Each row is a point on a landscape with many valleys, with its height.
From any point a ball rolls to the lowest of the 5 points nearest to it. It stops when none of these is lower. Distance is the straight distance between rows; heights are no part of it.
q504 height 48.0: [  2 -87 -71  35 -25 -27 -23  -7 -32 -57 -20  24   5  11]
q626 height 27.7: [ 13  41  18  -4  13 -23   3  -3  29  19   4 -23   5  -6]
q414 height 27.6: [ -9 -92 -19 -17 -49  29   4   0 -95 -33  55  61  16   6]
q963 height 16.5: [  9 -49 -37  16 -16 -18 -24  -1 -31 -23  -2  20  -5  -4]
q135 height 21.4: [ 11   1 -15   5  -2 -11 -20   0   7   5  -7   2   4  -1]
q602 height 21.1: [ 46  45 -51  22 -15 -37 -17 -41  17  -3  22 -30  46  15]
q790 height 32.2: [-18 -44  33   1  16  54  -2  39 -15  10 -25  29 -62 -27]
q464 height 23.3: [ 37  67 -18  13  -3 -32   1 -35  37   6  13 -51  27   8]
q809 height 33.5: [ 47  65 -49  33  -6 -36 -13 -44  51  -2 -18 -58  16   3]
q762 height 21.2: [-41  33  81 -60  12  24  53  26  -8  30  36  -4  42  32]
q87 height 22.9: [-25  70  71 -11  26   9  27 -10 111  40 -45 -60  -9  -5]
q523 height 42.9: [-28  43  72 -34  17  10  35  14  25  27  23 -22  18  16]
q725 height 37.0: [  5 -17 -23  36  14  -8 -37   7  25   2 -53  -7 -51 -20]
q212 height 29.4: [ -9 -36 -14 -24 -24  11   2   3 -66 -13  42  36  27   5]
q528 height 46.4: [ -2 -61 -35  62  -2 -12 -27  12   6 -22 -88   0 -52 -17]
q167 height 35.6: [  2 -70 -41   7 -39 -14 -16 -18 -49 -38  22  29  26   3]
q843 height 22.1: [-35  56  88 -58  17   9  50  19  19  39  26 -20  42  43]
q819 height 22.6: [  7  89  15  28  15 -17  -4 -38 108  18 -49 -67 -22 -10]
q655 height 39.0: [ -5 -68  -9  31  10  18 -21  20 -14 -12 -55  19 -57 -21]
q682 height 46.8: [ 40  76 -56  62  -4 -23 -23 -50  68  -2 -50 -93  -4 -14]
q866 height 50.9: [-25  50  65 -71  15   7  54  14  -7  29  69   1  53  41]
q403 height 22.7: [ 17   8  -9 -15 -14 -36  -6 -15 -26   0  45   9  46   9]
q157 height 37.2: [  9  10 -18  43  18 -12 -32   7  57   4 -71 -27 -53 -27]
q350 height 19.0: [ 29 -15 -52  45   8 -31 -29  -9  29  -4 -49 -20 -21 -13]
q518 height 33.0: [ 21 -17 -46  16 -22 -30 -15 -20 -21 -22  14   7  37   0]
q141 height 28.6: [ -9   4  19  13  12   2 -13  13  20   9 -32  -2 -36  -9]
q122 height 17.8: [-34 -43  29 -29   8 104  38  34 -75  -2  28  73 -33 -13]
q299 height 21.3: [-15  25  43   7  30  16  -3  38  65  27 -52 -31 -55 -23]
q893 height 26.7: [-37  53  74 -22  34   8  38  10  66  36  -6 -40   6   7]
q906 height 51.1: [ 33  33 -73  73  -3 -30 -42 -32  48  -4 -75 -60  -6 -14]
q584 height 22.5: [ 19  65  19  11  10 -24  14 -22  65  14  -1 -40   6  -1]
q724 height 34.8: [ 32  30 -48  26  -2 -38 -18 -14  28   0 -16 -32  13   2]
q261 height 20.5: [ 21  39 -17 -49 -24 -33  23 -22 -34   3 103   5  81  17]
q123 height 20.1: [ -8  58  40   1  25  -8   7  -3  61  27 -15 -48 -10  -8]
q91 height 39.2: [-12 -72  -5 -20 -21  35   9  14 -74 -31  27  47  -5  -6]
q88 height 24.8: [  3 -48 -33 -20 -52 -26  -1 -16 -72 -31  70  43  62  17]
q291 height 34.6: [  -2  -46   10   51   22   26  -31   32   32    3 -100    0 -101  -43]
q461 height 61.1: [ -4 -65 -10  12 -10  22 -12   5 -46 -26 -13  33 -21 -14]
q439 height 37.5: [-15   9  39 -12  34  22  12  30  18  22  -8  11 -36  -5]
q783 height 59.7: [-46  -8  68 -61  17  80  58  39 -63  16  40  58   2  26]
q749 height 63.8: [-21   4  38 -46  12  23  20  33 -19  14  31  21   7   9]
q531 height 20.6: [ 38  23 -44 -18 -41 -58 -10 -42 -33 -14  60  -4  76  14]
q486 height 19.1: [ -2  57  35  19  27 -13   0   0  82  32 -47 -41 -32 -13]
q876 height 66.3: [ -3 -66 -77  72 -19 -36 -36 -15 -11 -53 -55   2 -13   6]
q639 height 33.1: [-18 -26  30  11  32  39 -17  27  20  14 -52   8 -82 -17]
q959 height 34.2: [-14 -68   9  29  26  57 -12  27   4  -1 -63  26 -90 -37]
q505 height 54.0: [-32 -32  35 -60  -6  84  40  31 -83  -1  51  76   2   5]
q479 height 25.2: [  6 -25 -33 -10 -35 -31  -8 -22 -51 -15  47  26  51  17]
q325 height 62.3: [ -7 -17   8 -19  10   7  -6  18 -21   2  15  23  -6   8]
q300 height 24.5: [ -6   6   8 -49 -10 -11  15   8 -53   3  75  29  47  14]
q382 height 18.9: [ 37  52 -32 -27 -26 -40   9 -52 -17 -15  84 -11  82  19]
q918 height 41.8: [-23 -12  37 -50   4  48  35  29 -58  -1  58  51  15  16]
q513 height 13.9: [  3  31   9   6  16 -20   2   0  53  22 -26 -26 -20 -12]
q870 height 22.8: [  9  -2 -16 -43 -26 -22   9 -23 -60 -16  69  29  69  13]
q930 height 67.7: [-16 -53  21 -13  11  47   2  26 -45  -6  10  45 -34 -11]
q964 height 13.5: [ 29  41 -17  -7 -17 -32  -2 -36  17   9  42 -27  52  19]
q39 height 14.9: [-15 -15  37  -8  22  35   4  34  -3   5 -17  26 -53 -11]
q48 height 56.7: [  9 -33 -81  71 -20 -36 -43 -19  14 -42 -74 -29 -13   3]

Call two points neighbours if one is among the 5 nearest of the other. Go from one point of each pair to the other, from neighbour to neighbour, staying as low as possible. Name the highest point that can't be avoided.
q135, q122 | q91
q762, q963 | q626
q350, q963 | q724
q762, q964 | q893
q963, q39 | q141
q964, q513 | q464

For each start below, name the point where the ball stops.
q682 | q513
q893 | q513
q87 | q513

For each start below, name every point that the ball comes to, in order.
q870 | q261 q382 q964
q655 | q790 q39
q291 | q639 q39
